Points on a hilly landscape, in no order, each with its height.
A ball rolls from a point to whichever of its 5 nearest points has the largest drop for the distance, and stops where none of them is lower. Distance is the straight distance between rows; heights are no part of it.
q644: [-12  22   4  17  -9  27  17  -2  21  15 -27 -12  -8 -41 -19 -58  -1   9
 -24  16 -56]  (h 117)
q835: [  9  16  19   2  22  26  -9  22 -23  35  15   1   3  12  12  12  -6   1
  30  25   3]  (h 662)
q771: [  0   3  -7 -17 -18 -19  31  13  -9 -24 -31  12 -17   1 -22  21 -12  -2
 -33   8  22]  (h 73)
q198: [  6 -38  15  -2  -6  30 -25  19 -48  52  25 -23  -2   5 -46  22   1 -30
  16  -4 -27]  (h 620)
q666: [ -4 -24   2 -29  -7 -23  -8  10   6 -29  -5 -19 -10  18 -28  26   4 -22
  -1  -9   2]  (h 104)
q814: [ 21 -34  -9   3  -4 -41 -40  -3  -7  11  -8 -21   4  -3  -9 -14 -30 -17
  23 -24  22]  (h 187)
q354: [  1 -27  10 -10  12 -26 -21   1   3  -6   0 -10 -19   0 -20  28 -11 -18
  14   8   1]  (h 140)
q906: [  1  13 -21   1 -63   7  -4   3  -6  -7 -18  -5 -28  -5  13 -17  16   4
 -17 -38   3]  (h 138)
q593: [ -5 -33   6  31  45 -44 -21 -18  32 -12  -3   0  -9 -17  13 -17  -9  -2
   5 -10  -7]  (h 43)
q431: [-18  33 -35 -11  23  -6  69  12 -25   2 -12  36   6  11   0 -17  -8  26
 -36  29  17]  (h 749)
q455: [ -6  24  -3  29 -41  58   1 -22   7  -4   6  -9   4   0  25 -19  19  28
 -11 -20 -18]  (h 148)
q672: [  8  29  -3 -36 -32 -22  40  12  -8 -22  -6  20  12  -5  -4  11   8  -6
 -31  -2  -2]  (h 61)
q120: [  0  21   4 -57 -39   8  17   3 -48  31 -15   8  22  17 -13  13  -2 -21
  -9 -20  18]  (h 494)
q704: [ 13  18 -22   3  15   5  58  -7  25  -8  -3  27  10  -5  -4 -27  16  31
 -56  10 -45]  (h 58)
q303: [ 19  10  11 -28 -23  23  -6   9 -17   7  -5 -15  18   9 -31  25 -10 -22
  12 -13  10]  (h 433)
q258: [ 12 -17  -1   0   5  17 -24  18 -25  14  11 -23 -10   2  -6  10   6  -6
  42  -1  13]  (h 390)
q451: [  4  37  11 -36 -24  10  30   1 -19  12  21  -1  41  12 -19  32  -6 -20
  28  -9   5]  (h 358)
q790: [-14  31 -12  -4 -45   4  24  12  14  -2 -25   5 -33 -46 -14 -19  17   3
 -37   8 -51]  (h 102)
q951: [ -6  21  -3 -21  18  -5  26   6   4 -13   1   7  -7  23 -18  16   2  -8
 -17  13  18]  (h 126)
q620: [ 12   2  10  49 -13  30 -29 -16  19  -1   8   5  11  -2  28 -27  10  23
  -2   0  -2]  (h 110)
q139: [ -2   1   9 -16   2   5  -8  12  -1   0  17   0  21  14  -1  34  -1 -11
  12  14   0]  (h 510)
q374: [ -4 -23   8  40   9 -12 -23 -24  32   5  17  16   8 -13  23 -28 -17   5
   2   1  -7]  (h 150)
q178: [  9   3 -27  15 -32  12 -21 -11  18  -2   5   3  -4  -6  17  -6  12   3
   9 -25  21]  (h 174)
q615: [ 17  38  13  -4 -27  25  17  -1   9 -11  13   8  39  12  16  11  12  20
   0 -11  -4]  (h 134)
q215: [-22 -37  -4 -23  46 -39   6   0 -14  11  -1 -22 -11  -2 -18   2 -15 -30
 -14  20  24]  (h 107)
q373: [  0 -13 -17  27 -14 -31 -30  -8  12 -31 -19  -6 -21  -5 -15 -27   8  -7
   3 -37 -15]  (h 222)
q293: [  6 -15  27   3   4   2 -37  27  -2  -8  19 -23  -3  16 -12  30  30   6
  35  -4 -11]  (h 546)
q475: [  9 -33 -20  25  -4 -70 -28 -19  28 -13  -8   6  -3 -29  -5  -8  -5  -5
  14 -55  -7]  (h 474)
q267: [-10  27 -32  15  25  -9  48  -7   6  -5  -6  46  10  16   6 -26  -7  28
 -43  17   8]  (h 504)
q991: [-26 -23  33 -27  39 -19  -2  -3  14  -8  11 -24   5   3   6  33  22  -7
   3   9 -20]  (h 157)
q899: [ 22 -31  -2  -5   8  15 -29  17 -42  20   3 -29  -8   7 -22 -16   0 -32
  33 -17  15]  (h 328)
q778: [-10   3  -7  18 -21 -11   3  -9  29 -11 -13   1 -22 -37  -3 -32   2   0
 -14  -3 -24]  (h 92)
q747: [  5   1 -29  23 -16 -24 -21 -17  15  16 -10  27 -24 -33   7 -33 -22   6
  10 -15  12]  (h 294)
q685: [  4   0 -12  33 -30 -13 -10  -8  23 -26  -5   2 -26 -19  -6 -27  18  -1
   0 -28 -16]  (h 137)
q859: [ -8  24  24 -28  25   6  30   2   9   1  27   6  55  17 -14  19  -5  -1
  15  10 -22]  (h 290)
q920: [-26 -26  19 -43  28 -32  16 -10  -8 -20  -8 -34   6   5 -24  10  11 -27
 -23   7   4]  (h 97)
q699: [ -7 -14   2 -11  29   2   9  11 -19  11   3 -10   6   3 -26  27 -18 -39
   3  33  19]  (h 208)
q190: [  3  -2 -13  22 -32  23   4  -6  28 -15  -3   6  -2 -17  11  -7  29  14
 -15 -14 -23]  (h 119)
q607: [ -8  18 -12  -9  51  -8  49  -8   8 -12  -1  21  24  25 -12   7  -5   6
 -41   0   6]  (h 283)
q946: [ -3  -5   2  27   6  -5 -22 -12  33 -17  10   3  -9   6   8  -8  14  17
   1   0 -18]  (h 105)
q99: [ 10 -17 -23   3  -7 -48   3 -10 -17  10 -19   7 -26 -29   3 -35 -25 -12
  -6   6  13]  (h 205)
q395: [  0  20  -7  18 -13  37  18 -17   8   9 -11  37   6  -9  29 -20 -13  14
 -16  18   2]  (h 220)
q413: [  0 -26  30  27  47 -21 -31 -11   9   9  29  -4   2   0  14 -11 -24  27
  13  34 -11]  (h 199)
q117: [  1  22 -24   5 -48 -13   6   9  -2  24 -22  26 -39 -51  16 -30  -7   2
 -22  12  -7]  (h 39)
q108: [  9  15  -7  -1 -37  21 -14   6  -6 -25   3   2   9  14  17  23  22  10
  19 -33   8]  (h 254)
q894: [-14 -25 -16  27 -12 -30  -8 -16  28 -14 -13   2 -16 -41  -1 -24   7  -5
   1 -27 -34]  (h 212)
q276: [-17 -31   8 -11   8 -20  -2  11 -20   0   1 -31 -12  -4 -38   8 -20 -43
  -2  12   7]  (h 116)
q927: [-15  -7   4   0  67  -8  19   5 -13  11  -7  12   6  17   1   5 -14  -4
  -2  28  13]  (h 209)
q115: [  6  32  -5 -22 -24  31   6  -4 -24  18  -7   3  28  -5  17  22  -6   3
  19  -1  21]  (h 478)
q995: [ -6  -7  26  13   7  19 -19  -3  19  -9  17   2  14   6  19   1   7  31
  -7  13 -12]  (h 246)
q35: [ -4  -7   9 -11 -15 -13   4   0  14 -30  -9  -9  -1  10 -16  31  17  -7
   1  -9  -2]  (h 124)
q427: [ -3 -11  14 -39   7 -21  23  15 -24  -9 -23  -2 -12  11 -23  35  -3 -23
 -17  -4   1]  (h 85)
q630: [ -4  -7 -18 -12 -13  -5 -22  22 -16   7 -11 -15  -8  20 -23  -1 -10 -28
   2  -3  17]  (h 139)
q280: [ -1  -2   5  22  35   2   2 -18   4   6   8   3   7   2  15   1 -18   5
  18  27  26]  (h 292)
q750: [ 30 -10  12  19  -4  12 -33   9  11   1  22  -4  -7  27  14  -5   8  37
  16  21 -12]  (h 282)
q234: [ -2   8  13  57  -2  24  -3 -19  39 -10  -6  -9  -4 -14   1 -23  -3   8
 -12  -8 -36]  (h 40)
q228: [  7  24  -1  20  -7  38 -13  -3 -16   9  15  -7   4  10  44  13  -4  17
  18   7  10]  (h 641)
q933: [  5 -19 -14  13  -2 -15 -13  -9   2 -15  -6  -1 -11 -15  -6   9 -12  -3
   0 -13  11]  (h 175)
q110: [  1 -17  49 -34  12 -11  -7  28 -17  24  25 -26  21  22 -27  37  21 -12
  41  -3 -54]  (h 588)
q852: [ -6 -14  12 -10  21  -3  -5  24 -15  22  23 -11  -8   8 -15  31  -9 -14
  27  12   3]  (h 364)
q167: [-13 -33  24  -2  53 -29  -9  -7  14 -10   8  -8   0  -8   2  10 -11 -14
   4  17  -1]  (h 156)
q196: [  6  23 -19  42 -20  17  14 -36  13  26 -36  13  -9 -25  25 -59 -18  13
 -32   4 -20]  (h 169)
q529: [ 20 -12  -4  13 -11  21 -46  18  19 -12   6   3 -11   9  22   8   6  19
  32  -7   8]  (h 301)
q266: [ 16 -32  13 -18 -11  13 -17  24 -17   4  15 -36  -5  26 -36  20  17 -19
  27 -12  -7]  (h 380)
q675: [-30  -3  26 -24  57 -22  12   6   4   2  25 -14  25  12 -14  24  24   7
  -5  21 -25]  (h 219)
q206: [ -7  27 -28  22 -39  -5  -4 -19  -5  26 -26  10 -45 -35  41 -37   1   5
 -13 -21   6]  (h 128)
q705: [  8  18 -20 -15 -57  15   3  -8 -32   5 -18  -4 -14 -10  10 -24   4   9
  -1 -27  46]  (h 185)
q730: [  0  36  -6  -9  13  43  12   0 -24  21  10   2  39   0  20  14 -16   8
  13  28  21]  (h 783)
q71: [ -2   5   6 -13  43  27  28  14  -1  16  26   7  34  18  -2  22  -4   6
   3  26   3]  (h 422)
q450: [  1  35   0  -1   0  20  17 -13  12 -17  12  14  26  27  23   5   0   7
  -7  22  -3]  (h 287)
q37: [ 10 -13  -1  -2 -21  -3 -14   5 -12  10 -18  -2 -18   0   3  -9 -33 -22
   5   3  28]  (h 55)
q506: [  1  21  -8  10   3  10  40 -19  15  -7 -10  34  14  10   0  -2 -11   7
 -46  26  -4]  (h 216)
q496: [ -2  18 -31  -4 -13  35 -24  12 -33  14   0  -7 -12   1  32 -23  -4  -4
  17 -31  36]  (h 257)
q83: [  4  -2  -9  33 -19  22  21 -14  31 -14 -11  10   1   5   9 -33  13  11
 -15  -1 -13]  (h 87)
q306: [ 13  25 -24  -7 -57  20 -24  -5   4 -10  -4  -3  -8  -5  17  -5  38  10
   3 -62   9]  (h 171)
q665: [-30  -8  -1  -8  81 -33  14 -17  -5   0  11  -3   3  -7  -3 -11 -12  -7
 -15  15  19]  (h 129)
q614: [  0  25 -11 -28   8  -6  40   7 -26   4 -21  13  10   1 -18  17 -16 -14
  -5  13  22]  (h 202)
q39: [  7 -13   5  -3 -28   2 -24  12  -9 -12  11 -13   9  21 -19  21  22  -7
  23 -19  11]  (h 240)
q200: [ -3 -24  11  -3   1   8 -11  23 -19   9  -2 -25  -5   6 -23  14 -25 -27
  10  -7  16]  (h 173)
q476: [ 30  -8  14   9  15   7 -20  22 -10  15  10 -18  -5   3  15  10  -2  27
  51  20  -3]  (h 379)
q902: [ -2   6  -5 -10  15   0  42  -8  23 -23   7  13  23  21  -7  11  10  13
 -25 -13 -23]  (h 324)
q873: [  1  11 -18 -20 -28 -29  23  13 -24   6 -22  29 -31 -14   8 -24  -5  -4
 -36  20  25]  (h 115)
q846: [ -2  31 -31  21 -54  22   6 -15   7   2 -17  15 -24 -32  36 -29  11  -1
 -17 -25  -6]  (h 109)
q994: [  4  19  -9 -13  17  18   3  -4  -7   1   5  10   3  -4  18  16 -19   0
  12  17  28]  (h 544)
q493: [  2  18 -16 -29 -32  -5   6   9 -29  19 -24  11  -9 -12  13 -10  -9   1
 -11  -1  39]  (h 189)
q72: [  6 -11   9 -21  -9  20 -16  23 -28  18  17 -20   1  11 -19  24  -5 -18
  19  -6   3]  (h 415)
q351: [-38 -14  20   3  65 -17   3 -10  21  -7  10 -11  -3   0  11  -9  18  22
 -16  22  -8]  (h 206)
q66: [  8  15  28 -32 -22  12   6  14 -14  25   6  -8  41   8 -39  37  -5 -33
  21  -2 -11]  (h 417)
q965: [ 15 -22  14  17  22 -11 -42  -9  11  -3  23 -10 -23  20  25  -5  19  37
  39  -1 -20]  (h 42)
q84: [ -4  24  10 -15 -45   8  22  -7  15 -10 -20  15  13 -13   5   7  23  11
 -14 -19   4]  (h 48)
q277: [ 10 -13  15  27  25  13 -35  -7   4   4  24  -4   1   8  23   9 -13  20
  34  14  -7]  (h 218)
q516: [  7   2 -14  23   9 -16  34  -9  -3 -14 -19  28 -16 -25   4 -36 -23   8
 -32  22  10]  (h 44)
q980: [ -6   2  29  25  33   5   9 -11  23 -15  11  16  19  17   1   4   0  11
 -20  21 -10]  (h 384)
q827: [-23  -2  -7 -15  47 -24  29 -17  27 -13 -19  14 -10  -6 -14  -9  -4  -5
 -34  12  12]  (h 192)
q155: [ -8  -6  30 -17  28   9  -5  -6  11  -9  22   7  21  20   6  22  24  21
  14  12 -20]  (h 251)
q199: [ 21 -23 -21   8  -9   2 -49  23 -16   4  14 -17 -15   7  -1  -4   3 -11
  30 -33  32]  (h 272)
q622: [-13 -39  22   8   6 -24 -32  -5  25 -26   7 -11   0  17  12  15  21  11
  10  -4 -25]  (h 164)

For each start below, name the point where the ball stops.
q71 => q84
q496 => q234
q35 => q84
q351 => q84
q276 => q84

Call two points neighbours if one is among the 5 nearest of the other. Go from one point of each pair to the other, from neighbour to neighbour, staying as low as possible. Name the highest point that can't be avoided.
q704, q117 => q778
q516, q37 => q630
q704, q593 => q946
q84, q234 => q873
q704, q234 => q83
